Points on a hilly landscape, in no order, each with its height.
From any point a ball rolls to the lowest of the 2 points nearest to it. It stops when none of these is lower. Distance is the straight distance between rows; heights are no part of it.
z_346 (h 1.01): [ -6  -7   1   5   2  10  -4 -18 -12 -20   0  -2  12   4   5 -18   8 -11
  40  -4  -7  -6  -8]
z_347 (h 7.64): [ 13 -20 -11  20  -9  23  -2 -32 -13  -7   6  -4 -11  -8  20  -1   2   0
 -20   6 -17 -27   7]
z_212 (h 6.26): [ 17  13 -10 -15 -25   5 -13  18  38 -13  -9  -2   2   8  10   4   0   0
 -12   4  -8 -22  14]
z_348 (h 5.36): [  0 -16 -12   2  19 -19   6   5 -18  18   3 -13 -14 -16  27  -8  28 -14
  18 -28   3   1 -19]
z_694 (h 6.02): [  1  -1   9   6 -10  -9   4  -5   6  -6 -38  13  27   5 -30 -14 -18  11
  -8   3   6 -24  -2]
z_187 (h 5.67): [ 23  -8 -18  18 -16  -2  -2  23  16  -6 -29   7  16   5 -18   0   0  -6
 -16  17   5 -31   0]
z_327 (h 6.25): [-15   0  17  -6  14   8   5 -43  -9  16  -6  22   2   2   2 -14 -10  13
 -17  -4   6  21 -16]
z_615 (h 8.05): [ -2 -33   6  19  -8  29  -6 -21 -11 -15  18  12  13 -15  17  -3  -1 -10
  16   0   6  -1 -13]
z_756 (h 6.27): [  5 -23 -15   1   2  17   3  10   1 -23   0 -11  -8 -10  20   9 -12   7
  -6  23  10  -9   3]
z_316 (h 8.25): [-10 -43   3  16 -29  22 -15 -23  -7   0  18  17  11  -9  33   5   4   5
   8  -1   6 -16 -12]
z_679 (h 5.62): [ -4  26 -10   2 -20  19  -1 -25   0 -14 -12 -16   3 -18  -6 -17   7   8
   3  22   7 -10  -2]
z_751 (h 0.96): [ -6  16  -2 -11 -17   6  -5  15  10  -2  12  -2   7   2  21 -12  15   3
  15  20  28  16   6]
z_833 (h 5.88): [ 40  -3   5  -3   5   0  -2  23  -1  11 -10 -19  -1  -9 -11  25   2 -21
 -13 -11   7  26   4]
z_635 (h 6.99): [  0  -3   2  -9  -1  10  -6  -5   9 -13 -18  -7  18  18  -7  -6  -4 -18
  21 -27   5  -6 -21]
z_194 (h 6.54): [ -9  22   8 -19  18  -2  -7 -24   1   1 -18  10  11   8 -30 -12 -16  18
  -3   4   5  12   1]
z_898 (h 4.17): [ 10   8  13 -26  15 -30 -10  -4  -6   7  17   7 -10  10   1   0  13  -2
   2  -2 -40  17   9]
z_501 (h 3.74): [  4 -14   4  -7  11   8  -4   3  -8  -6  24  10 -12 -16  36  -4  25   1
   4   7  -6  10   3]
z_936 (h 6.28): [ -3  -1  16   3   9 -10  -1 -20   0  -9 -17  20  13   8 -28  -6 -28  12
  -9   6   3  -3   4]
z_558 (h 3.16): [ 15  -7   3 -10  19 -22  -2  11 -17  -2  23  -2 -19  -2   1   1  10  -5
   6  -1 -40   4   6]
z_636 (h 5.90): [ -1  10  10 -15 -16   1  -9  19  21 -16   8  -4  -2  15   2  -9  -1   5
 -10  -5 -14 -15  11]
z_227 (h 5.42): [  1  10  24 -21   5  -4 -12   1  15  -8   7   4   3  24  11 -11   0  -9
  -2 -14 -31  -4  11]
z_757 (h 1.38): [ -5   5 -10  -9 -14   9   0  24   0  -2  11 -11   1  11  12   7   8  -6
  21   8  19   2  -5]
z_345 (h 0.89): [ 16 -28   1 -10  34 -17   5  -2 -26  -3   4  -8 -23  -7  10  -2   4 -14
  -6   8 -28  16   7]
z_667 (h 6.14): [ 30 -17 -12   6   7  -4   8  28  -1  -2  -5 -32 -12  -4  -6  21  -2 -17
  -5   0   4   9  17]
z_281 (h 6.72): [  2  27  -5 -26  21  -4 -15 -15  -5   7 -12 -14  14   7 -33  -9   5  12
   8   1  -5  13  15]
z_45 (h 7.01): [-20  -9   9   5   0  12  20 -24   7   4 -14   0  -8  -6   8  -7  -9  17
 -31   8   7 -18 -11]
z_514 (h 7.27): [  4   1  11  11  -3  18  10 -19  -2   6   1  16 -13 -13  10  -6  -4  26
 -39  12  -6  -5   1]
z_87 (h 5.97): [-11 -17 -19 -10   7 -14   5  11  -8   9   5 -19 -13   6  22   7  17 -13
  14 -17 -11  -9 -13]
z_885 (h 5.66): [-13  -3  -3   9 -10   7   6  -1  -2 -12  16   2 -10  -8  18   8 -12   7
   1  22   7 -13   7]
z_356 (h 3.70): [  2 -10   9  14  18  -9   0   0 -18  12  18  26  -6 -23  11   0  15  -2
  13 -19  15  37 -11]
z_148 (h 4.07): [-13  11  -1  23 -11 -17   3   9  15   5  -3  27  12   6 -22 -14 -13  15
 -20  10  -2 -23  13]
z_249 (h 7.25): [-19  16   9  -8  -7   7  -4 -14  11  -9 -15  -5  22  24 -17 -14  -2   0
  15 -14   3  -5  -6]
z_559 (h 7.74): [ -3   6 -16   8   5 -20  -5 -16 -17   4 -13   8   3  12 -30   4 -18  -7
   3  -6 -13 -20   7]
z_437 (h 3.22): [ -3   0 -15 -16 -13   1  11  24   9  10   7 -17 -15   5  29  10  -1   6
  15  14   5  -7   1]
z_789 (h 5.43): [  3  13   2   8  16   8   9 -18 -15   3 -14 -10   4 -17 -26   4  -6  13
  -8  11  22  22  -4]
z_600 (h 2.89): [ -7  23  -1   4  -1  -7 -11   6  -3   2  23   5   3   1   0 -11  22  -6
  15   7  -7  16   8]
z_358 (h 2.44): [  2 -18  10  11  10   7  -4  16  -9  -2  24  14  -6 -18  21   3  11   1
  11   1  15  30  -8]
z_118 (h 2.73): [ -6   6   2 -11 -13  23   1  -5  12   2   6  -4   6  -8  36 -10  14  14
  14  15  33  10  -8]
z_537 (h 3.21): [ 14 -19  -8  -3  31 -16  10 -18 -17  -7 -11  -1 -14  -1  -1   2 -15 -11
 -16   1 -23   6   5]
z_536 (h 5.89): [ 19   5  12  -2   9  -5  -1  14 -13  18  -3  15   9   6 -25  23 -11 -10
  -1 -16   7  46  -6]
z_382 (h 0.74): [ -3  11   1  10   1 -11  10   9   2  16 -21   0  11   9 -31  12 -19  -7
 -12 -19  17   6  -5]
z_195 (h 7.05): [ 16  11   8  -8  11   4 -11 -11   0 -30  -6   4  10  -6 -24 -14  -6  16
   2  23 -10   5   8]
z_805 (h 5.40): [ 12  -3  24 -20 -12  -7   7  36  13  23   8  -4 -10  -3  14  27   9  -6
 -13 -10   2  17  -8]
z_105 (h 4.05): [  7 -15  -8 -15  -4  10   2   8   5   4   0   4  -1 -13  50   2  25   9
  19   0  46   7 -14]
z_902 (h 4.94): [ -1 -20   9  14 -20  13  -2  30  11 -10   3  15  12   7  -5  12 -26   8
  -6   7  15 -14   2]
z_140 (h 7.83): [ 12 -35  -3  16  -1  28  -5 -35 -15 -25   6  -4   6 -13  12   1  -4 -11
   6   2 -18 -17  -3]
z_49 (h 3.62): [-11 -34   4   8   2   7 -15  11   0 -12  14  11  17   9  12   2 -14 -15
  33 -19   5   8 -19]
z_71 (h 7.59): [ -2  26 -13   2  -8 -18 -12 -17   2  20 -10  15  14  19 -30   5 -15  -3
  -3 -19 -13 -17  16]
z_274 (h 4.78): [  9  23  22 -13  -6 -16   8  27   5  20   3  -7  -3  -5 -11  23  13   6
 -13  -4   1  23  -3]
z_154 (h 5.10): [  3  13 -18   4  -8  12  -2  -5  -9 -21  -8 -29   0  -3 -12   1   6  -8
  20  18  10  -6  -3]
z_91 (h 4.06): [  7 -33   7   1  -8  15  -2  26  13 -18  -5  -8  13   3   1  17 -25  -8
   5  -3  15   0  -4]
z_880 (h 4.81): [-13  29  -1  -3   6  -1   7 -10  -8  14   4  -8   7 -12 -20  -2  13  22
  -6  18  16  25   0]
z_42 (h 3.97): [-10  27  16  -4  -8 -13   7  13   2  27  14  -4   0  -5 -16   3  11  10
  -7   5  12  27  -2]
z_647 (h 4.54): [ 15  19 -25  -2  -4   0  -4   9 -10  -4  -1 -27  -6  -6 -17   7  16 -11
   9   3  -7  -2   5]
z_554 (h 4.93): [-28  -5 -12  16 -11  11  17  -3   3  18  16   2 -11 -10  29   9   2   0
   1   4  11 -12  -7]
z_332 (h 3.75): [ 10  20  -4 -11  -7  -9  -6  18  -3   4  19 -12  -6  -1 -10   6  28  -9
  13   5  -9  19   7]
z_310 (h 5.76): [-12   7  16  -3  18  -1   4 -22 -10  13  11  25  -3  -1   9 -14   3   4
  -3   3   3  27  -4]
z_538 (h 6.29): [-16  25 -16  -3 -16 -18  -3  -7   8   2   6 -13 -16   1   2 -14   7   2
 -12   8 -11 -24  14]
z_761 (h 7.46): [-12  24   9   2  -9  -7 -16 -17  15  11  -9   6  27  27 -26  -3 -13  -9
  -1 -21  -2 -12   8]
z_276 (h 3.51): [ -9  24   5  15 -13 -11   7  24  21  16   3  11  -4   5 -12   7  -8  15
 -24   0  11  -8  16]
z_425 (h 2.39): [-15   6  -2  18  -1  -9  15  18  -1  16  -3   0  -7  -2 -20  12 -12   8
  -8  -9  10   5  -2]
z_438 (h 5.46): [ 11 -19  -5   5  17   1   2   9  -6 -12  -1 -21  -3  -1  -1   4  -6 -18
  12  -6   5  17  -1]
z_815 (h 5.85): [ 11  -3  -9  19 -19  -3  -7   4   9  -2 -30  14  29   5 -37  -5  -7   2
  -6  11   3 -37   3]
z_887 (h 4.48): [  3  -7  -5 -20  -2   6  -6   8  -6   4   9   0 -15 -13  51  -6  35   5
  23  -2  11  -6  -1]
z_890 (h 6.69): [-21  -1  11  11  -2  18  13 -40  -1   2 -11  12   7   1  -4 -13  -8  12
 -17  -2  15  -4  -9]
z_151 (h 4.67): [  2 -15  -2   6  20 -18  13  -7 -21  23  11   0  -7 -18  20  -4  23  -5
   9 -15   9  23 -11]
z_172 (h 5.41): [ 22  11  11  -2  -1   4  -2  30   0   3  -4   2   1   2 -16  24   3  -2
  -6  -5   5  29   5]
z_137 (h 5.09): [-10   4  15  -3  21 -16  11 -24 -19  21   5   8 -19  -7   6  -6   3   8
 -16   2 -19  13  -4]
z_974 (h 2.93): [ 14 -23  11   7  -2  14   3  22  20  -6 -24   2  14   5 -12  15 -20 -19
  -8 -20  22   3  -6]
z_912 (h 6.55): [-15  -3  -7 -18   4  -2   7   0   7  -5  -9 -18  -2  15  13  -8  12 -11
   9 -22   0  -1 -20]
z_886 (h 4.90): [ -4  19   8 -25  15 -17 -11 -11   6  -3   5  -5  -7  25  -1 -18  11   0
   2  -5 -33   1   9]
z_116 (h 1.45): [  9  -2   7   7   2   7   7   4  17  12 -31   9  11  10 -16  19 -28 -22
 -15 -32  14   9  -9]
z_763 (h 5.39): [  5 -12  -5  13 -18   1   2  32  20 -14  -9  13   9   2  -8  -1 -21  12
  -8  18   3 -35   5]
z_956 (h 2.45): [-20 -23   0   0  -9  13 -10  -1   9 -21  14   3  14  11   8  -4  -8 -11
  33 -10  -6 -13  -5]
z_929 (h 4.34): [ -9  -7   1   2  23  -8  10 -20 -11  -2  -7   3 -20   1   1  -8  -5  12
 -16   3 -19 -10   4]
z_406 (h 5.96): [-15  30 -16   0 -11   9   3 -23   6  -5   2 -16 -13 -12   1 -16  12   9
  -5  16  -7 -24   5]
z_315 (h 6.56): [-17  10 -12  15  -1  -7   8  -1   7 -11  11   6 -22   1   9 -11  -2   6
  -8   2 -18 -37  17]
z_938 (h 7.47): [ 11  -6 -13   7   0  16   3 -19   1  -7  -8  -1 -22 -17  11  -5   1  18
 -34  22 -15 -25   5]
z_277 (h 4.46): [ -4   0  11 -26 -16  -8  -1  37  17  22  16  -7 -14   7  32  18   7   4
   1   3   2   9   8]
z_152 (h 7.89): [  0   6 -18  22  -2 -17  -3 -14 -11 -17  -8   5   1   1 -19 -11 -14  -5
   9   4 -23 -37  13]
z_100 (h 6.87): [ 15  30  -6 -13  10  -2 -22  -5  -2 -12   8  -7   5   1 -31  -6   4   9
   4  13 -21  20  10]
z_682 (h 3.87): [-18  -5  -7  24   7  -5  15  -5 -11  15   7  -6 -14 -11   2   8  -4  -4
  -6  -3   3   3  -9]
z_58 (h 4.73): [  8 -25  -7  -4  10  -1  -7  11  -3 -11   6  -4   4   9   4  12  -7 -24
  19 -24  -9   7  -7]

Call two points neighbours if one is among the 2 nearest of the other. Go from one point of each pair to the other, from neighbour to neighbour, staying as low as possible. Name the highest point that can't be avoided.
z_345 / z_751 => z_194
z_42 / z_358 => z_805
z_382 / z_345 => z_212
z_358 / z_751 => z_887

For each start below, name the point where the ball stops.
z_559 => z_358
z_679 => z_751
z_938 => z_345
z_667 => z_346
z_636 => z_345
z_936 => z_382
z_212 => z_382
